Points on a hilly landscape, in no order, each with its height.
From any point a ball rolls to the lowest of the 2 points nearest to it. It stops when none of these is lower. Distance is the straight distance between rows; heights are no part of it.
<774>: [111 178 155 143 120 172 102 124 127 169 131 122 141 194 113  38 137 145
  82 142 176 136 193 137  88 147 148 115  87 135 161 173 123 179 167  93
  74 125 122  98  99 169 123 136 147 119]  (h 193)
<1276>: [111 137 143 140 105 143  97 124 145 200 113 147 136 164 165  49 154 128
 117 115 163 146 171 108 128 158 126 121  94 135 122 137 114 135 185 121
 116 109  95 109 108 178 134 141 184 103]  (h 306)
<921>: [176 108 133 102 178 127  95  83 112 119 131 123 148 148  75 205  95 124
 156 139 100 109 135 148 104 102 139 109 175 157 127 123 146 166 133 135
  72 112 124 133 112  91 101 128  58 115]  (h 297)
<730>: [149 117 112 111 152 127 120  96 127  80 127 138 133 129  75 202  95 115
 151 131 114 114 115 138 114  98 134 118 181 125 116 124 141 166 144 137
  92 127 143 126 132  74  97 113  47 137]  (h 312)
<122>: [ 89 155 147 159  76 132 181 142  86 132  61 121 132  95 155  39 161 194
  65  92 185 145 192 150 140 185 136 196  64 152 149 130 127 131  90  90
 145 186 116 107 136 179 128 103 163  86]  (h 544)
<1193>: [122 142  98  94  70 173 160 148 164  49 171 125 107 114 124 164 124  90
  99 181 159  87 106 124 149  97 144 113 153  53 134 169 136 120 131 120
 124 130 182 154 177 100 141 115  72 186]  (h 688)
<566>: [173 105 125  90 141 108 154  96 123 123  69 118 161  80 109 219 126 144
 151 104 134 104 141 147 132 140 142 163 143 178 126 108 146 133  75 124
 103 146 106 148 150 101  67  98  61  78]  (h 153)
<453>: [155 116 111  89  86 176 131 116 174 151  88 149 142 100 120 164 137 104
 111 104 197 119 154 118 144 109 154 108 150 112 108 152 119 126 196 128
  89 114 125 127 160 100  58 100  51 113]  (h 394)
<461>: [133 107 106 114 129 112 158 122  90  72  83  99 135  79 111 170 130 155
 107 144 145 121 111 143 126 128 135 158 115 144 125 118 136 135  97 106
 128 149 130 124 169 105 127 120  67 117]  (h 579)
<781>: [148 117 156 124 156 117  74 145 118 187 167 109 142 151 173 100 130 112
 128 159  72 124 103 114 141 138 130  96 139 118 138 129 122  78 112 155
 150  86  95 163  98 140 164 168 195 129]  (h 219)
<179>: [127 127 136 126 104 140 131  83 134 163  56 138 147 117 128  93 156 165
 108  79 206 132 207 140 108 177 146 156 104 172 123 115 115 150 170  78
  90 158  98  95 130 157  79  96 125  67]  (h 585)
<768>: [ 95 134 131 133  54 129 162 163 184 147 136 156  95  86 180 113 168  83
 138  91 136 155 116 101 186 123 138 120 136  74 115 158 107  67 148 170
 180 127 126 145 136 123 119 130 173 146]  (h 408)
<322>: [ 99 179 154 160 148 109 153 165 121 120 162 116 116 156  97 121 109 146
 145 141  67 132 122 152 116 135 123 157 121 134 169 145 148 157  76 143
 136 153 156 141  96 143 156 138 149 152]  (h 163)
<612>: [187 115 145  88 149 117 125 104 134 161  87 134 165 122 100 210 122 141
 166 111 112  99 162 147 121 136 151 141 159 187 137 127 142 142  90 132
  74 132 108 153 125 110  68 105  73  76]  (h 195)
<1269>: [131 108 149 119 138  82 145 100  56 126  70  97 148 114 152 120 149 186
 117 128 138 116 145 158 115 180 112 185  82 196 131  90 132 134  62 106
 132 161  94 130 131 165 135 128 157  68]  (h 237)
<142>: [100  83 113 155 139 106 100 107  99 121 114 148 119 142 171  69 144 134
 101 113 174 149 118 115 116 139  98 123  88 135  84  71 105 118 193 114
 163 118 110  77 142 165 178 149 173 121]  (h 617)
<1127>: [145 109 114 102  96 153 108  90 172 153  99 175 133 116 131 151 135  98
 140  96 177 145 153 106 142  94 139 100 150  98  91 128 112 128 212 144
 102 111 115 106 140  94  73 103  90 116]  (h 415)
<1364>: [170  96 132  92 139 105 156  93  79 119  59  96 167  84 124 196 134 161
 125 119 135  99 136 155 128 150 131 174 113 201 128  94 142 128  59 107
 119 151  96 144 145 129  89 114  92  64]  (h 84)
<889>: [139  93 128 114 136  92 150  91  63  98  59  98 156  90 130 148 139 174
 107 120 153 117 142 155 123 173 124 193  91 189 121  86 133 138  72  92
 126 166 102 118 156 134 118 117 104  79]  (h 167)
<1102>: [153  78 118 101 159 145  61  78 138 146 141 155 138 143 140 147 114  98
 138 135 134 129 111 107 124  88 130  67 162 107  87 102 126 127 222 142
 106  78 102 121 129  98 121 136 101 140]  (h 409)
<234>: [128 151 134 123 145 175  77 144 110 113 202 116 131 184 112 100 107  99
 108 196 104 118 113 123 101  96 124  80 135  93 158 162 142 150 139 115
 107  92 143 135 104 135 168 169 129 175]  (h 389)
<701>: [117  90  88 126 116 104 168 104  96  46  83 125 125  68 106 175 135 148
 121 125 155 136 107 129 116 124 128 163 124 120  93  94 130 133 137 118
 144 152 131  99 173  91 111 106  62 125]  (h 598)
<1013>: [116  88 117 136 110  88 121 145 141 146 135 135  95  85 181 132 152 104
 136  87 102 144  64 105 163 126 107 103 143  93  78  88 104  56 139 171
 210 103 110 135 126 117 152 126 181 142]  (h 331)
<1017>: [ 84 207 143 156 118 152 155 182 100  87 185 106 116 163 108  51 138 130
  89 183 129 139 138 147 112 122 140 144  92 100 186 174 145 169  77 108
 128 147 181 123 116 168 181 146 165 182]  (h 236)
<863>: [148 131 165 123 128 110  90 158 159 198 161 116 133 126 176 134 145 100
 157 129  62 130 101 108 177 132 137  99 164 108 145 145 121  65  98 177
 149  83 101 179  93 124 137 150 190 127]  (h 256)
<345>: [ 87 201 148 154 117 147 111 124 162 162 158 176 122 200  91  61 114 125
 144  95 135 156 190 139  98 126 151 131 132 136 151 143 118 182 171 132
 100 137 145  96  74 153 106 128 170 130]  (h 166)
<593>: [156  93 108 106 127 110 152 127 119  78 102  97 135  75 127 202 125 135
 120 160 130 103  75 126 152 126 130 131 140 121 111 122 136 113 101 127
 135 134 132 151 172  91 136 119  63 125]  (h 553)
<1246>: [138  56  86 140 152  85 137 126  87  82 126 103 103  99 160 158 125 128
 123 138 117 133  57 126 123 127  90 106 128 112  69  83 123  84 127 129
 191 113 125 116 165 106 164 139 120 138]  (h 474)
<958>: [ 71 166 125 171  98 114 195 164 104  91 105 130 108  96 137  80 142 164
 116 122 132 152 132 147 147 153 128 197  91 121 149 138 137 135  82 121
 167 186 154 114 139 154 159 125 152 133]  (h 470)
<903>: [114  86 124 124 102 117 131 136  98 127 108 112 121 103 182  97 155 121
  72 138 165 136 102 113 145 143 112 120  91 120  98 126 105  96 137 114
 154 116 110 120 158 153 162 151 136 118]  (h 557)
<366>: [132 106 132 131 133 128  74  65 147 180 103 180 140 162 139  95 145 128
 151  87 162 152 167 109 105 136 129 106 124 150  98  94 112 153 228 124
 102 112  93  88 110 147 109 129 161 106]  (h 597)
<344>: [145 127 130 129 178  76 120  78 122  96 125 135 132 137  48 187  97 147
 181  99  87 129 153 161  81 118 145 156 175 169 120  93 140 183 101 136
 104 157 129 110 101  93  99 109  81 120]  (h 113)
<1281>: [143 107 129 133 156 102 122 147 114 120 143 105 128 121 137 148 114 125
 147 147  73 117  88 132 138 126 111 117 144 128 117 123 140 105 102 152
 150 120 130 152 122 114 158 142 136 142]  (h 230)
<94>: [147 178 116 100 114 171 147 127 146 101 154 118 154 141  68 167 107 114
 105 157 158  93 145 138 128  99 167 105 170 124 166 175 134 166 106 110
  59 123 167 145 147 105  92 115  37 147]  (h 346)
<215>: [132  74 112  97  90 144 141 137 121 119 102 109 132  94 181 127 155 111
  61 151 184 118  93 108 168 131 120 110 112 107  89 137 110  93 149 112
 143 121 112 128 176 130 138 141  89 114]  (h 590)
<556>: [147 156 150 105 128 183 106 139 122 157 140 106 159 164 120  99 130 129
  77 167 161 114 160 130 116 116 144  97 116 135 152 182 129 159 136 103
  60 103 119 133 132 143 116 135  98 126]  (h 233)
<998>: [142  64  97 136 163  88 113 119 110 107 141 115  99 105 140 171 106 128
 153 110  84 129  53 121 120 119  90 101 151 120  67  56 132  76 132 150
 203 106 129 119 136  98 159 122 144 146]  (h 445)
<476>: [141 135 164 120 128 126  89 102 133 212 101 139 147 174 151  69 148 151
 128 112 150 132 188 124 118 173 134 119 100 169 134 131 118 148 171 110
  93 115  85 119  98 173 120 140 178  77]  (h 290)
<305>: [137 132 161 128 118  94 134 162 140 190 129 111 130 110 175 138 151 116
 169 124  61 123 106 119 172 153 129 125 146 137 147 160 124  79  59 169
 154 110 107 183 101 127 139 141 189 101]  (h 238)
<1310>: [104 153 162 143 111 105 121 150 148 206 114 154 117 163 163  68 145 141
 166  89 101 153 166 115 145 170 123 152 122 147 154 134 119 128 127 148
 145 129 104 138  88 170 122 145 224  95]  (h 298)
<823>: [137 122  98  94  95 156 191 144 145  94  79 119 131  57 128 179 147 139
  94 128 181 115 121 128 169 138 147 159 122 129 132 141 128 113  93 108
 131 156 133 144 181 105  81 103  55 112]  (h 169)
<150>: [120  85  96 161 177 115  94 122 124 108 161 129  86 143 109 117  91 128
 148 125  93 139  68 109  83 101  93 115 140 120  88  63 134 101 167 153
 179 112 162  95 124 110 177 126 175 186]  (h 396)
<1161>: [112 107 133 145 107  84 136 123 134 156 100 158 114 103 165 125 148 122
 169  78 113 153 131 115 156 150 114 136 114 136 104  90 116  92 132 155
 172 136 107 138 118 140 128 126 182  89]  (h 204)
<225>: [125  92 120 121 171 141  48  97 142 140 170 158 122 163 132 122 114  91
 134 127 111 129  99 100 113  83 116  76 158  93  93  91 129 117 224 144
 128  73 122 121 110 109 142 145 143 167]  (h 427)
<106>: [143 179 122  99  82 199 154 148 178 136 153 127 140 136 110 156 120 104
 112 143 167  96 156 125 150 106 166 106 154  99 175 202 120 137 115 123
  66 116 159 154 144 111  83 100  59 153]  (h 368)
<1113>: [113 176 121 138 112 135 167 161 134  54 180 107 105 118  90 159 109 115
 134 169 102 109  94 143 140 111 133 124 144  95 158 167 146 140  72 125
 126 146 185 150 135 114 159 122 108 185]  (h 261)
<759>: [ 76 151 137 160  92 122 170 154 111 132  92 130 120 114 151  60 152 164
 101 108 156 156 162 137 140 174 131 182  82 131 142 135 126 129 107 119
 157 165 133 110 130 164 150 129 173 106]  (h 508)
<1168>: [176 141 171 104 157 142  83 105 124 206 109 118 167 184 134  94 137 159
 120 143 147 112 183 136 107 158 142 115 112 192 154 150 122 156 129 109
  65 112  82 141  98 162  91 137 139  76]  (h 269)
<1358>: [119 103 135 126  79 102 136 148 167 164 133 147 111  84 186 131 163  89
 138  91 109 150  89 103 194 124 128 104 149  87 104 136 109  53 139 178
 191 113 110 155 123 120 121 131 177 125]  (h 375)
<252>: [123  88 105 117 126 134 122 121 105  73 117 116 130 127 140 128 124 124
  92 159 163 129 110 121 123 110 120 111 121  99  97 120 124 130 168 111
 128 120 133 103 171 121 152 144  82 140]  (h 327)
<913>: [128  85 110 137 184 124  68 122 128 134 165 135 106 146 141 118 110 106
 132 129  97 129  74 110 111  92 108  91 145 104  93  84 125 100 176 156
 164  90 133 116 124 111 166 136 164 171]  (h 411)
<44>: [142  99 119 151 163 108 130 172  81  82 169  62 110 123 159 116 113 146
 103 192  80 114  58 140 131 138  98 104 110 119 132 131 143  90  68 115
 169 114 129 143 146 139 201 166 146 169]  (h 372)
<138>: [101 124 131 143 150 145  65  89 144 167 139 169 125 183 139  63 133 135
 132 106 159 152 156 102  98 126 116 109 106 136 108  93 105 162 233 114
 105 115 110  74 102 165 148 147 184 134]  (h 602)
<1031>: [ 92 137 120 140  62 133 166 148 160 148 105 156 110  95 166  84 167 111
 121  94 167 164 145 103 169 142 129 141 101  98 105 140 104  93 161 153
 164 131 125 120 141 139 126 135 156 122]  (h 439)
<1234>: [130  97 109 116  94 133 149 150 132  92 135 105 115  91 176 144 142 113
  85 156 137 117  79 111 166 125 120 113 131  82 107 145 118  81 116 134
 162 128 130 145 173 117 157 145 105 144]  (h 630)
<47>: [116 111 153 133 121  68 163 111  84 149  67 117 131 110 169 129 145 171
 153  98 102 122 153 156 123 186  99 186  93 193 135  86 131 112  41 129
 152 165  97 152 112 176 127 133 200  63]  (h 315)
<8>: [122 172 130 120 137 182  89 133 110  79 209 120 131 198  77  99 100  96
  99 186 138 125 133 131  85  86 134  88 145  89 167 164 148 189 137  99
  85 105 171 124 105 136 157 156 110 179]  (h 377)
<1329>: [162 108 129 125 179 124 106 146  73  91 167  73 140 142 131 137 100 138
 102 208  88 102  77 130 116 119 116 102 117 135 137 143 146 120  74 106
 128 109 119 141 140 134 182 170 114 156]  (h 407)
<752>: [128 166 151 117 113 192  89 134 133 190 149 109 156 185 140  45 148 120
  69 174 173 126 176 115 110 128 147  87  89 117 168 187 120 150 170 101
  67  95 111 124 116 163 121 146 128 139]  (h 209)
<594>: [ 77 110 107 174 137 110 129 113 124 109 126 160 109 133 132  84 133 127
 135 109 148 163 126 114 109 118 102 153 100 118  95  83 112 125 189 130
 169 144 135  77 134 139 155 126 167 144]  (h 626)
<176>: [145 163 124 120  83 148 199 167 159 152  76 126 149  56 146 151 156 144
 116  90 169 114 154 133 178 162 155 169 115 156 168 158 139 103  59 123
 128 169 123 159 151 135  67  90  86  88]  (h 480)
<1086>: [126 149 150 143 125  99 147 162 144 164 139 131 119 123 144 139 119 129
 177 117  52 127 118 128 165 141 124 146 150 127 160 155 139 108  76 165
 143 134 138 173 100 125 129 133 168 124]  (h 181)
<884>: [185 135 150  88 143 146 111 116 135 183  99 120 168 136 111 165 128 129
 131 126 137 108 166 138 132 133 148 124 147 176 151 151 131 147 107 126
  65 120 102 145 125 125  66 107  82  85]  (h 224)
<236>: [132 151 128 114  97 119 201 157 130 128  75 121 135  54 118 171 145 156
 140 109 132 119 142 142 166 154 152 185 119 161 163 147 142 127  40 123
 133 171 135 154 153 128 100  95 100  91]  (h 522)
<1299>: [ 95 112 115 146 181 133  81 113 101  66 158 119 105 176  88  67 105 127
 105 155 151 147 116 130  58  94 103 126 101 118 122  77 124 168 185  94
 129 125 154  60 131 143 169 156 158 181]  (h 374)
<660>: [121 131 124 152 158 128 105 170 101  97 195  89 112 148 139 105 105 114
 114 181  75 124  76 130 115 116 101 111 117 107 145 133 143 108 106 120
 164 110 140 135 122 136 200 164 165 191]  (h 337)
<1338>: [155 140 124  97 110 164 160 157 149 131 141 102 148 111 145 158 130 122
  94 174 137  97 115 122 170 118 141 115 130 121 159 180 123 105  75 111
 100 127 138 163 157 122 123 126  84 140]  (h 351)
<1328>: [ 87 175 130 160 107 152 142 191 110  94 196 105 109 160 151  48 132 115
  90 193 112 132 116 126 131 125 125 128  82  93 175 179 135 127  76 116
 146 135 158 140 128 172 197 165 176 188]  (h 273)
<1034>: [140 124 132 143 182  90 107  66 145 132 132 173 127 158  60 176  94 142
 203  78  82 128 153 141  80 110 127 146 182 160 112  74 127 168 156 147
 111 140 124 109  83 104  92 107 113 121]  (h 93)
<1018>: [ 97  97 100 162 181 123  96 109 122  81 159 132  93 152  93  93 100 121
 136 127 126 146  98 115  63  93  89 133 120 112  95  56 126 125 192 128
 157 125 167  68 128 125 175 126 168 187]  (h 384)
<1245>: [ 75 196 133 147  94 174 127 145 162 129 174 166 114 178  86  61 126  93
 130 104 154 164 184 124 112 112 140 124 127  85 157 149 119 172 183 125
 109 132 172 103  88 147 120 124 168 170]  (h 146)
<29>: [ 91 147 120 156 117 152 127 189 122 106 193 103 100 149 154  71 126 104
 106 169 100 138  89 125 130 116  97 111 104  80 152 155 127 110 112 128
 168 121 158 140 130 145 197 159 182 198]  (h 308)
<1092>: [105 141 142 149  97 102 158 146 134 171 100 146 122 121 161 100 144 140
 158 100 104 150 150 128 151 163 128 161 108 142 137 126 120 116 103 151
 155 143 122 146 116 154 129 131 187  99]  (h 257)
<1394>: [140 105 122 108 126 140 117 122 112 129 117 119 145 135 137 135 132 122
 102 152 146 123 130 126 136 126 131 117 119 131 111 139 124 140 148 116
 104 114 120 123 145 130 123 138  95 109]  (h 284)
<868>: [148 188 121 106  84 207 176 156 209 152 118 114 158 108 134 139 150 109
  77 118 187  96 158 133 171 125 167 116 134 116 175 200 122 121 108 105
  87 135 140 169 155 127  66  92  55 130]  (h 400)
<445>: [165 114 110  76 102 167 165 131 146 120  64 113 165  65 139 178 153 129
  81 112 205 115 130 124 170 141 144 141 113 147 127 126 125 117 110  94
 116 138 107 150 179 119  57  89  40  72]  (h 283)
<1088>: [180 159 168  93 169 148 104 106 113 177 116 106 176 170 101 128 117 156
 109 146 139  98 178 142 101 135 156 119 120 186 159 162 131 173  94  96
  50 120 105 143 116 143  82 119  84  82]  (h 248)
<1068>: [106 189 133 142  95 150 157 169 146 107 172 131 119 138 100 125 123 111
 132 148 112 129 127 134 144 115 148 127 140  93 176 175 138 148  98 136
 113 146 179 142 121 121 137 124 125 166]  (h 210)
<489>: [166 153 155 128 198 117 111 146  81  99 189  82 130 161  99 139  85 149
 132 205  60  96  88 146  94 117 126 113 130 139 162 149 164 149  59 118
 117 119 136 151  99 123 171 160 121 156]  (h 417)
<382>: [193 135 144  85 168 154  91  99 126 151 138 124 163 170  88 185  94 118
 125 159 123  95 143 136 110 105 159  92 175 153 136 153 139 165 131 123
  43  98 113 140 117  92  84 134  49 113]  (h 281)
<441>: [136  73  86 149 160  69 140  84 108  79  98 140 110  84 112 190 117 146
 193  80  97 142 103 125 107 135  97 154 134 145  73  44 134 114 132 136
 188 145 120 110 133  93 121  89 117 118]  (h 624)
<833>: [113 152 162 152 185 104  99 150 140 187 161 151 106 190 119  78 120 145
 169 114  52 140 137 125  98 140 105 149 125 152 159 120 128 139 115 157
 147 128 125 142  58 154 162 161 232 132]  (h 157)
<659>: [141 151 123 107 118 160 127 117 149  98 151 143 137 143  72 183 105  99
 141 129 141 116 140 138 122  88 151 100 185 109 147 161 139 169 146 136
  74 120 157 129 126  86  90 117  47 146]  (h 330)
<1267>: [146  71  93 127 141  96 150 139  88  57 120  82 115  91 154 178 115 135
 101 172 119 107  56 135 144 129 100 110 130 115  89 107 139  90 102 115
 173 123 129 131 181 104 163 137  88 136]  (h 511)
<173>: [131 132 134 118 160 157  65  87 135 124 154 150 137 186  85 117 104 110
 132 141 149 134 151 125  82  99 134  91 149 124 119 112 123 183 213 110
  72 100 133  90 111 121 123 137  99 145]  (h 359)
<599>: [ 67 142  98 183 147  90 160 118 146  70 137 159  97 111  58 140 107 131
 179  78 114 161 131 130  74  94 106 184 143 118 108  70 124 141 140 147
 170 167 183  70 115  98 124  88 149 170]  (h 639)
<377>: [129  90 131 146 153  52 132 100  84 131  91 110 112 131 161 129 135 166
 174  93  78 120 119 151 109 183  87 167  98 188 109  64 134 113  66 135
 169 151 101 137 105 167 153 144 201  90]  (h 373)
<968>: [160 112 124 118 110 122 123  96 170 162  94 191 135  98 114 185 119 108
 202  62 129 143 171 124 136 116 153 125 174 134 111 114 124 119 171 170
 118 141 108 131 120  96  53  91  97  82]  (h 38)
<588>: [ 98  95 108 147 154 134 100 106  99  67 137 116 119 147 118  93 118 128
 104 151 162 145 112 128  88 105 104 124 107 111 104  89 118 152 193  97
 138 123 135  74 154 137 166 144 113 159]  (h 361)
<483>: [151 146 138 123 147  97 155 118 119 114 126 137 137 131  68 194 107 149
 171 117  93 119 143 161 112 122 152 154 172 158 147 141 144 166  80 143
  96 145 138 132 116 102 100 120  74 116]  (h 142)
<1285>: [133  88 118 134 103  80 148 101 139 140  77 174 113  63 156 168 143 113
 184  56 133 141 126 113 153 138 112 138 136 139  80  78 123  82 136 164
 179 145  99 137 128 116  91 109 152  80]  (h 145)
<181>: [128 147 121 139 124 109 165 167 133  74 155 105 104 101 110 179 105 129
 150 161  69 115  78 148 149 123 120 128 153 106 146 149 148 116  69 146
 150 146 165 154 135 100 158 122 118 169]  (h 316)
<683>: [125  77 119 151 164  56 115  76 106 142 100 137 109 131 153 140 137 155
 183  72  91 125 112 127 103 156  79 143 118 173  80  37 119 104 120 139
 184 140  99 123 103 151 154 124 203  97]  (h 401)
<899>: [104 104 128 148 159 127  66 104 118 158 147 147 121 175 156  41 142 130
 104 127 153 141 122 100 101 128 108 107  91 139 110  89 108 127 214 104
 136 105 103  77 118 176 179 168 195 134]  (h 607)
<892>: [ 98 107  90 175 154  70 148  87 132  72 119 152 104  91  70 172 111 143
 189  82 111 157 115 131  82 106 107 167 142 133  80  47 126 131 142 134
 176 162 147  82 129  88 115  84 125 139]  (h 632)
<601>: [129 114 127 115 141 161  69 115 120 137 154 142 138 175 124  99 115 107
 107 162 146 130 133 119 110 103 130  93 127 102 112 128 126 151 205 117
  97  95 112 109 124 129 140 155 121 148]  (h 345)
<224>: [159 114 109  83  74 176 156 135 182 147  70 128 147  81 150 154 158 101
  92 101 206 116 137 117 175 125 151 119 118 124 122 150 118 102 146 110
 118 123 112 152 164 117  54  95  56  94]  (h 350)
<264>: [ 91 189 141 153  95 130 202 176 110 113 113 112 120  95 136  96 146 162
 103 141 122 129 143 148 158 159 143 180  93 140 172 165 144 141  47 130
 135 165 149 136 139 157 149 124 147 129]  (h 413)
<311>: [ 86 187 151 151 119 141 122 111 139 144 135 143 126 187  82  55 128 144
 116 104 167 154 205 149  86 144 150 140 113 136 150 142 120 197 171  92
  81 149 135  72  90 148 115 122 148 120]  (h 180)
<991>: [127  78  86 141 138  79 146  78 103  58  84 140 122  64 100 195 128 139
 158 103 146 141 109 125 105 125 109 149 138 126  64  57 128 125 155 129
 164 148 107  97 162  83 102  92  69 114]  (h 612)
<265>: [127 152 109 104  87 171 182 153 141  93 117 112 135  87 134 145 145 132
  80 155 168 110 121 127 158 125 150 146 115 109 148 178 129 119  97 100
 123 142 146 143 175 114 112 111  72 138]  (h 282)
<1260>: [129 136 131 100  87 149 166 166 148 156 120 104 142  96 174 123 153 118
  82 150 148 120 116 114 185 143 141 127 105 118 147 175 114  87  84 122
 129 130 126 162 150 139 130 127 118 122]  (h 405)
<455>: [176 139 139  85 144 186 103 121 129 160 132 105 172 152 111 146 119 128
  97 168 160  97 146 128 126 105 146  88 138 136 149 168 126 152 137  98
  49 104 116 137 139 114  92 126  55 120]  (h 258)
<765>: [104 199 162 151 106 129 164 177 126 161 126 125 128 130 130  80 145 156
 125 131 114 135 167 148 142 147 144 164 100 141 180 183 132 143  66 134
 115 151 144 140 106 162 130 129 164 119]  (h 360)
<964>: [122 159 140 113 160 179  62 105 119 103 194 140 142 219  56  96  87  96
 105 165 147 133 158 133  61  97 139  73 148 108 144 138 136 202 186 101
  69 100 150  97  91 121 138 154 115 161]  (h 367)
<201>: [167  99 127  88 129 147 113 111 133 143 116 128 145 117 129 173 120 110
 127 137 133 115 128 118 146 110 138 112 157 133 109 141 133 124 151 132
 101 106 115 143 143  99  92 128  82 112]  (h 240)
<734>: [ 84 115 127 157  94 122 144 139 100 126 103 133 118 119 171  58 157 141
  88 119 171 153 137 121 144 155 120 156  72 127 113 120 113 114 149 114
 166 142 122 101 141 165 166 148 167 124]  (h 532)
<1333>: [ 62 131  96 185 141 103 145 111 145  89 135 175  95 116  90 106 124 130
 151  82 144 170 133 110  90  96 103 171 117 114  94  67 109 129 186 136
 177 160 173  61 116 115 143  87 179 151]  (h 633)
<174>: [125  89 122 139 137 101 115 153 127 132 154 111 113 107 167 139 126 111
 137 124  81 127  61 116 158 126 105  97 143  95 104 114 125  70 113 157
 185  99 125 147 130 113 167 146 166 158]  (h 280)
<178>: [115 183 144 152 138 101 164 161 143 128 149 135 115 128  94 159 105 140
 177 112  48 131 123 149 132 138 133 155 159 140 173 151 154 142  60 165
 138 164 159 163 101 120 125 124 141 137]  (h 95)
<907>: [149 130 136 125 149 111 123 127 121 132 128 125 138 126 116 161 110 134
 158 132  86 116 124 140 133 125 128 131 146 140 138 141 138 140 101 142
 110 125 132 152 119 111 125 125 112 123]  (h 185)
<250>: [144  99 110 130 118  90 144  94 146 126  84 167 126  75 119 196 128 117
 194  71 125 138 144 125 137 130 128 141 153 141 100  97 128 113 141 161
 147 148 112 132 128  98  74  94 111  86]  (h 86)
<699>: [112 208 165 145 135 140 142 168 106 119 179 115 127 171 100  91 119 134
 119 166  89 132 137 144 116 125 139 136 114 129 186 180 140 170  68 125
 114 137 157 137  94 158 154 152 157 153]  (h 200)
<508>: [124 128 107 102  94 142 162 159 148  68 158 104 105  88 146 177 119 120
 106 184 128  93  81 119 166 114 132 115 144  73 129 166 139  99 108 125
 142 134 158 154 170  97 150 125  84 172]  (h 663)
<789>: [139  56  92 154 163  72 113  96 112 128 115 138 100 112 145 155 121 143
 172  87 101 129  80 120 109 123  79 127 128 146  62  41 122  88 137 151
 202 118 117 111 130 116 155 117 175 126]  (h 422)
<21>: [102 189 126 132  80 165 132 164 178 133 188 156 106 149 118 122 115  74
 147 120 103 136 137 118 153 101 143 110 166  74 173 188 131 126 134 157
 120 122 170 157 107 110 129 125 141 181]  (h 158)
<12>: [ 76 199 132 140  61 189 134 166 179 131 194 159 100 170 117  80 138  77
 136 113 136 153 157 117 138 102 139 120 141  59 170 190 115 141 155 149
 124 123 181 140  99 137 128 129 165 182]  (h 109)
<847>: [150 133 134 126 148 116 107  85 160 149 119 186 126 141  81 177 109 118
 204  64 101 143 172 136 109 113 139 129 187 147 120 109 126 153 168 157
 104 131 119 122  99 106  73 101 107 106]  (h 72)
<426>: [113 128 136 129 112 151  98 133 137 172 138 140 130 157 150  74 146 111
 111 136 150 143 141 109 136 124 129 107 108 105 126 135 112 128 190 128
 118 101 118 114 117 148 143 152 160 140]  (h 324)
<1047>: [153 163 137 106  86 181 169 158 180 183  91 105 161  96 150 130 155 124
  94 100 171 109 156 129 169 140 154 134 117 141 157 177 124 111  93 114
 106 131 118 166 145 140  65  97  87  85]  (h 437)
<20>: [153 112 118 143 158  88 150 161 103  80 150  78 115 103 128 184 101 147
 153 161  52 104  60 152 138 134 113 129 140 125 129 122 159 101  51 137
 161 132 146 148 141 106 171 126 123 157]  (h 293)
<373>: [126 132 164 142 172 100  79 142 128 189 158 122 115 172 148  88 129 135
 156 127  49 129 115 117 124 146 110 124 127 138 140 118 130 108 104 154
 149 101 106 152  78 145 170 171 222 129]  (h 186)
<456>: [108 140 145 132  84 137 158 123 118 164  60 123 148 110 146  65 158 166
  84  90 191 135 195 142 125 179 136 170  78 164 144 131 117 138 126  92
 119 164 106 108 131 169 100  99 146  70]  (h 572)
<13>: [123 124 133 137 119 131 107  73 135 162  87 162 141 149 128  93 146 152
 137  91 180 148 188 123 102 152 137 136 103 155 113 104 117 161 199 102
  92 135  92  78 124 146 103 116 146  86]  (h 592)
<555>: [149 165 156 126 185 150  84 145 111 115 210 107 131 183  96 133  83 108
 133 184  61 111 103 138 100 106 131  91 150 118 165 171 152 144  95 131
 105  92 136 156  86 121 158 162 134 161]  (h 404)
<1386>: [166  51 109 111 184 117  69  76 103 104 131 130 135 134 127 175 109 120
 141 137 119 115  80 118 110  96 120  80 160 121  69  74 132 117 190 134
 129  86 107 118 150  91 137 135  89 142]  (h 385)
<487>: [111 188 177 143 121 111 137 160 133 200 124 136 123 169 149  62 138 158
 137 127 103 140 178 133 125 173 138 155 100 155 174 165 127 152  82 139
 114 135 112 144  87 179 119 139 198  97]  (h 329)
<334>: [165  58 115 103 157 124  84 106 109 120 125 108 141 114 156 172 120 113
 119 155 127 111  82 118 134 113 117  86 154 117  83 100 132 101 153 133
 132  90 100 146 153 103 139 139  94 129]  (h 353)
<277>: [158  75 113  83 122 128 115 115 145 135 114 127 132  94 155 181 137  99
 116 134 145 115  89 103 166 108 130  90 149 111  88 135 116  93 153 135
 128 106 111 146 155  98 111 135  91 112]  (h 296)
<464>: [111 135 125 122  67 149 180 160 153 140  95 133 126  86 165 111 161 123
  98 125 170 142 137 119 173 144 141 143 108 105 122 166 117  95 118 134
 145 140 144 142 153 136 114 124 127 116]  (h 449)

For each start below, name the point where the ball stops.
<991> => <1364>
<44> => <178>
<555> => <1364>
<913> => <201>
<176> => <12>
<366> => <968>
<1031> => <968>
<508> => <968>
<382> => <12>

Call two points neighbours if one is among the 2 nearest of the other. Go from one point of each pair to the other, from neighbour to neighbour, staying as low as possible. Name the highest point that can't be avoided.
<968> and <833> => <1310>
<968> and <12> => <181>
<12> and <1364> => <489>
<178> and <833> => <863>
